Points on a hilly landscape, in no order, each with its height.
A ball rolls from a point to whichever of its 2 nearest points has the largest drop for the distance, and stops where none of them is lower. Distance is the straight distance between rows; heights are no part of it.
k729 (h 412): [133 153 114 150 135  66 133 198  81 114 135 126  49 171  96 132 123  63
  80 130 123 147 144 151 132  85]
k371 (h 700): [160 153 133 147 164 168  79  56 106 178  74 110 138  93 112 148 118 138
 134 105 172 103 105 109 152 117]
k568 (h 354): [ 94 134 129 153 142  98 125 159 110 116 144 108 141 170 154 137 121 134
 171 168 148 143 151  88  98 153]
k910 (h 578): [188 111 102 128 123 171 117 103 127 104  87 145  81 100 118 133 159 142
 106 137 123 101 108 205 148 136]
k205 (h 316): [136 142 125 150 152 115  90 126  97 141  84 122 112 147 112 114 125  89
 136 169 166 155 136  94 134 145]
k418 (h 207): [184 132 124 129 134 169 102  72 184 155  65 115 131 110  68 122 148 114
 105 113 100 106  51 173 158 115]
k356 (h 283): [ 95 159 153 129 127 103 104 100 109 165 108 127 152 155 111 126  95 137
 141 125 153 149 147  46 124 109]
k3 (h 339): [111 132 137 110 119  74 123 189 199  69 168 149  99 155 122 129 150 103
 103 161 107 139  88 118 100  98]
k77 (h 49): [124 132 132 112  78 107 154 120 138 151 118 174 114 118  89 116  99 105
  90  60 106 130 143 139 167  88]
k885 (h 660): [102 119 133 108 114 154 146  91 107 185 140 101 236 134 149  96 109 146
 169 130 135 142 157  76 110 172]
k529 (h 246): [102 113 131 126 106 101 143 143 167 128 118 150 109 107 120 113 144  63
 120 124 102 193 122 120 144 174]
k831 (h 810): [126 146 166  91  92 126 112 114 126  68 181 171 107 121 148 172  98 187
  72 155 141 129 126 121 110  66]
k68 (h 368): [ 88 114 159 135 177 157  88  99 158 112 118  93 146  89 165 160 172 140
 149 150 139 162  89  77 126 185]
k566 (h 301): [ 99  93 133 125 122 142 130 109 161 140 123 114 150  84 132 120 140  96
 141 136 108 194 129 103 148 192]
k464 (h 215): [121 151 114 127 118 100 182 178 107 172 139 118 167 199  90  78  98 109
 155 106 101 110 134 131 106  92]
k660 (h 322): [125 132 153 100 140  75  94 146 159  53 165 146 109 150 138 144 133 141
  91 175 137 133  91  97  91  65]
k672 (h 635): [ 79 146 126 135  77 123 145 186 137 150 175 153 125  90 152 158  93 143
 145 106 139 123 189 117 149 116]
k446 (h 299): [176 156 139 114 173 108  77 103  97 105 117 128 107 163  98 117 109 108
  83 200 158 125  80 118  98  79]
k74 (h 432): [125 117 106 152 146 161 107 127  94 133 119 118 114  77 144 144 129 153
 150 140 158 110 175 131 162 157]
k758 (h 144): [169 132 101 129 136 114 162 152 118 155 110 109 155 207 101  77 121 116
 151 116  94  86 105 159  99 116]
k51 (h 343): [126 125 125 152 147 121 127 170 126  56 162 133  91 162 175 168 149 161
 139 158 139  97 149 145  94 142]
k837 (h 298): [108 113 124 150 141 120 135 137 190 120  77 138  82 116 109 134 178  72
 127 108  92 167 108 131 167 178]
k595 (h 378): [116 146 137 137 107  64 161 215 135 126 158 152  76 161 114 139 119  60
  93 109 107 148 129 160 124  94]
k828 (h 746): [124 106 108 100  83 161 164 153 172 111 208 108 171  88 147 103 127 161
 139 172  86 146 150 173 145 154]
k986 (h 636): [131  83 101 125 127 131 148 135 104 134 128 125 149 116 158 106 131 103
 150 150 132 145 147 142 108 211]
k950 (h 683): [106 147 134 124  54 136 146 195 136 125 196 189 104  78 174 178 114 154
 118 109 130 124 172 153 144 115]
k2 (h 202): [124 107 135 123  89  94 154 115 168 127 115 175  87  91 111 128 146  55
  86  74 101 182 119 146 158 141]
k523 (h 502): [ 87 131 118 119 107 141 149 109 127 193 122 125 172  81 109  98 103 164
 151  48 114 121 173 103 180 105]
k622 (h 269): [141 119 126 141 130  97 157 148 159 105 115 132 115 191 135 125 156 116
 130  90  84  87 108 163 104 124]
k271 (h 356): [115 147 141 133  98  65 145 193 198  97 148 156  83 165 108 132 147  75
  94 122  89 143 101 142 132  95]
k352 (h 235): [114 135 149 135 138  77 134 129 116 139 106 137 136 201 126 119 134  83
 126  91 132 128 106 103  91 121]
k54 (h 320): [183 124 134 109 151 145 104  71 112 115 122 128 147 154 150 130 120 144
 106 145 160  91  85 155  85 132]
k797 (h 633): [102 116 135 100 123 169 125  84 117 179 143  96 194  75 132 102 106 145
 144 152 143 171 161  77 143 172]
k642 (h 282): [180 159 124 131 157 108 101 116 104 130  89 122  90 170  88 117 122  92
  91 156 139 114  89 146 123  86]
k694 (h 400): [ 99 127 140 133 150 155  93 100 184  94 104 131  77  80 114 174 154 131
 110 181 123 181 111  86 184 111]
k481 (h 220): [170 126 111 135 154 118 152 141  53 158 116 118 133 190 115  99 110 113
 136 106 141  82 117 164  91 111]
k514 (h 606): [173 103 100 118 105 165 124 127 154  74 103 149  65  61 107 142 168 139
  87 155  99 140 119 205 170 133]
k962 (h 307): [180 114 117 115 124 186 118  74 135 153  94 116 149  89 109 112 139 175
 115  90 115  82 101 199 158 113]
k385 (h 428): [104 129 136 122 110 156 110 122 194 102 129 123  95  74  93 158 135 144
 117 149 100 173 127 115 176 110]
k231 (h 795): [117 154 145 122 110 122 112 130 116 104 168 146 117 143 125 150  91 187
 111 154 139 108 153 103 119  66]
k905 (h 267): [ 96 144 141 106 116  99 134 123  78 167 140 120 176 185 118 107  92 117
 132 135 151 141 147  67  97 109]
k488 (h 276): [190 137 114 135 159 138 118 103  60 132 101 132 119 155 133 126 111 125
 118 117 151  73 105 175  77 119]
k376 (h 376): [100 149 110 159 119  89 155 221  96 124 173 118 123 164 145 125 106 108
 178 163 127 129 169 117 101 135]
k422 (h 310): [126 124 139 147 148 107 146 154 139  92 138 122 126 184 168 151 145 151
 148 108 116  77 122 132  81 128]
k861 (h 589): [ 88 124 122 128 115 177 121 124 133 157 161  86 170  63 130 123 106 167
 158 163 122 164 174  92 177 147]
k275 (h 401): [130 129 118 137 155 173  98 118 172  97 107 101 103 103 131 164 168 162
 132 169 118 118 106 143 151 132]
k872 (h 392): [122 116 149 133 188 183  76  87 181  89 121  95 127  92 151 174 179 170
 132 174 140 128  82 109 139 138]
k883 (h 251): [185 142 119 134 145 141  95  77 137 140  66 121 122 140  72 105 125  99
 110 127 133  86  74 153 132 111]
k11 (h 218): [103 149 154 119 118  91 144 102 153 160 114 134 164 187  97 100 119 118
 129  63  98 116  96  85 113  97]
k542 (h 146): [151 135 143  81 131  90 142  96 143 135 126 136 161 198  82  73 116  94
  87 121 110 124  57 134  81  79]
k557 (h 740): [122 131 129 115  57 159 145 155 158 112 188 167 106  48 163 167 142 180
 114 103 112 125 149 176 152 121]
k341 (h 673): [123 141 125 148 149 163  91  69  99 204  54 114 154  90  96 124 118 118
 156  93 163 130 127  85 172 137]
k170 (h 682): [106 134 140  98 101 126 166 122 162 150 189 120 213 157 153 110 105 155
 142 124 104 118 126  95 104 124]
k735 (h 355): [166 129 129 126 153 145 100 101 142  88 123 119 111 137 130 137 139 154
 104 170 134 100 100 144 114 125]
k683 (h 704): [110 129 133  95  74 141 150 138 180 123 210 107 190 106 151 121 104 177
 137 150  97 125 147 125 128 132]
k605 (h 747): [142 136 150 133 145 186  80  76 121 112 147 105 128  96 149 172 128 232
 121 154 150  89 143 114 149  91]
k64 (h 143): [160 113 113 143 144 111 132 143  79 105 111 144  87 137 138 129 132  96
 116 143 149 124 126 166 111 157]
k492 (h 219): [138 119 137 106 109  98 160 123 183 110 145 133 147 164 110 107 132 120
 112 103  75 106  87 154 105 111]
k952 (h 638): [110 136 139 147 151 144 112  80  82 202  75 120 163 119 139 129 112 142
 172  58 178 104 156  76 140 142]
k669 (h 385): [105 119 146 146 152 125  93 102 154  97  90 153  73 102 136 170 156  95
 105 146 143 183 122  84 162 134]
k420 (h 353): [112 127 125 141 145 137 100 116 120 132  96 132  93 101 133 149 130 123
 138 152 155 147 152  92 158 151]
k754 (h 505): [133 113 116 125 107 186 110 127 161  95 130 125  90  45 100 144 151 168
 111 163 109 161 137 167 187 114]
k115 (h 296): [116 117  94 171 158 119 144 193  60 138 119 107 135 157 165 115 132 108
 197 140 164 119 172 140  95 182]
k938 (h 760): [124 114 103 124  98 163 152 174 198 105 163  85 140  93 117 113 148 164
 162 175  72 134 140 174 152 150]
k136 (h 675): [141 110 111 104 117 130 142 133 112 111 163 126 144 116 143 118 107 125
 132 173 131 149 147 141 120 163]
k920 (h 189): [129 142 137 105 119 121 142  89 184 166  90 127 159 150  75  97 126 108
 129  77  78 121  79 120 144 102]
k223 (h 719): [152 142 156 127 162 171  72  61 116 141 112 109 150 100 136 145 112 173
 123 144 166 112 123  91 143 123]
k338 (h 125): [161 137 142 109 141 191 112  65 176 153  90 100 157 111  88 130 140 169
 123  94  97 102  67 157 154  98]
k32 (h 331): [110 114 115 165 148 129 134 169  93 119 153 107 137 136 190 133 131 148
 187 161 148 114 187 113 106 187]
k853 (h 295): [114 149 155 134 164 100  76 107 131 124 104 123 114 160 117 130 126 121
 128 154 156 146 109  58 117 104]
k207 (h 475): [214 128  93 136 141 182 102  80 110 134  76 139 110  78 109 127 139 137
 108 101 156  72 101 204 158 109]
k309 (h 715): [145 122  99 127 121 151 126 155 153 102 147 107 128 125 116 112 135 145
 144 192 100 116 136 161 138 150]
k679 (h 175): [157 122 136  85 108 122 166  88 138 130 137 136 175 177 114  89 115 130
  98  94  99 103  90 155  85 114]
k575 (h 309): [153 127 151 111 181  75  80 114 128  71 125 139  97 168 122 125 141 107
  69 183 158 135  69 101  93  68]
k454 (h 243): [163 116  95 135 149 111 148 186  39 100 156 126  72 135 127 120 129  91
 109 171 147 137 153 184 100 136]
k724 (h 672): [ 91 128 152 112 123 132 146  92 132 159 169 103 216 157 171 124 116 169
 158 114 136 123 150  60  97 140]
k680 (h 517): [104 119 117 140 128 169 129 131 125 146 138  94 146  99 150 129 131 174
 166 129 124 107 167 124 158 144]
k623 (h 600): [ 91 121 140 132 120 133 141  91 101 169 117 135 154 108 149 142 117 154
 145  53 138 114 157  98 151 135]
k713 (h 155): [153 126 156  93 146  84  98  84 140 122 102 138 145 166  85  75 138  65
  74 137 132 163  47 100  97  88]
k632 (h 345): [ 93 101 157 110 141 152 129 106 180 120 161 104 161  71 163 129 162 137
 137 152 105 191  98  99 129 186]
k159 (h 230): [149 113 101 164 167 130 128 165  87 115  99 122 103 155 156 134 143 118
 161 122 154  84 141 158 102 160]
k353 (h 808): [106 123 155 130  96 162 126 114 126  99 162 159  98  53 176 200 141 179
 114  90 139 135 164 146 159 128]
k836 (h 444): [117 109 101 143 126  92 171 182  31 164 129 135 139 144 142  93 121  58
 150  92 157 158 179 144  93 161]
k766 (h 568): [ 99 142 106 155 131 108 153 175  93 154 117 126 120 144 147 128 119 134
 179  81 145 102 186 110 126 134]
k521 (h 151): [126 116 143  95  75 102 164 114 132 136 142 183 116 104 120 127 102  80
  72  85 118 168 130 144 131 133]
k42 (h 252): [112 148 137 128 128  87 145 144  92 169 118 110 164 216  99  94 121  94
 150 118 134 141 127  97  84 118]
k116 (h 511): [108 112 100 142 131 114 173 156  62 183 111 140 172 146 143  84 115 103
 183  77 156 120 176 121 115 156]
k929 (h 317): [143 128 114 134 139 115 145 189  63  69 180 130  87 142 164 155 118 138
 133 187 146 130 154 166  82 151]
k56 (h 774): [135 152 127 152 139 150  84 123 109  90 132 123  96 139 144 165 125 210
 126 164 149  88 142 117 137  81]
k843 (h 601): [ 88 152 135 154 105 107 145 192  92 143 166 156 116 135 165 162  97 143
 155  91 146  99 191 105 123 114]
k283 (h 403): [128  95 111 170 140 139 147 144 157 110  74 138  79  92 131 148 185  89
 135  94 115 136 132 153 163 192]
k92 (h 287): [108 138 123 107  74 127 161 142 133 168 139 156 137  82 110 118  93 146
 125  49 122 110 176 146 174  87]
k604 (h 402): [106 131 111 146 130  83 175 197  52 151 160 116 137 170 136 114 102  80
 146 129 141 157 162 122  82 137]
k24 (h 164): [135 128 152 103 136 110 106  60 168 143  87 139 136 146  87 103 127  98
  95  94 108 149  65 105 133 102]
k285 (h 552): [133  86  98 144 116 131 156 157 126  99 126 135  99  84 157 129 156  91
 135 123 116 149 143 179 134 214]

Call two points neighbours if one is among the 2 nearest of the other. Go from one point of each pair to the other, from neighbour to neighbour, staying as low as possible. Name the highest point that can't be avoided.
k542 / k64 => k51
k64 / k338 => k729
k77 / k542 => k275
k758 / k542 => k42

Two balls start at each pair of points below. Name the first point that both come to, or write none.
k56 / k309 => k77
k694 / k680 => k420
k986 / k604 => none

For each start below, name the point where the ball stops.
k885 => k542
k557 => k64
k271 => k338
k275 => k758
k136 => k77
k514 => k542
k831 => k338
k68 => k77
k353 => k64
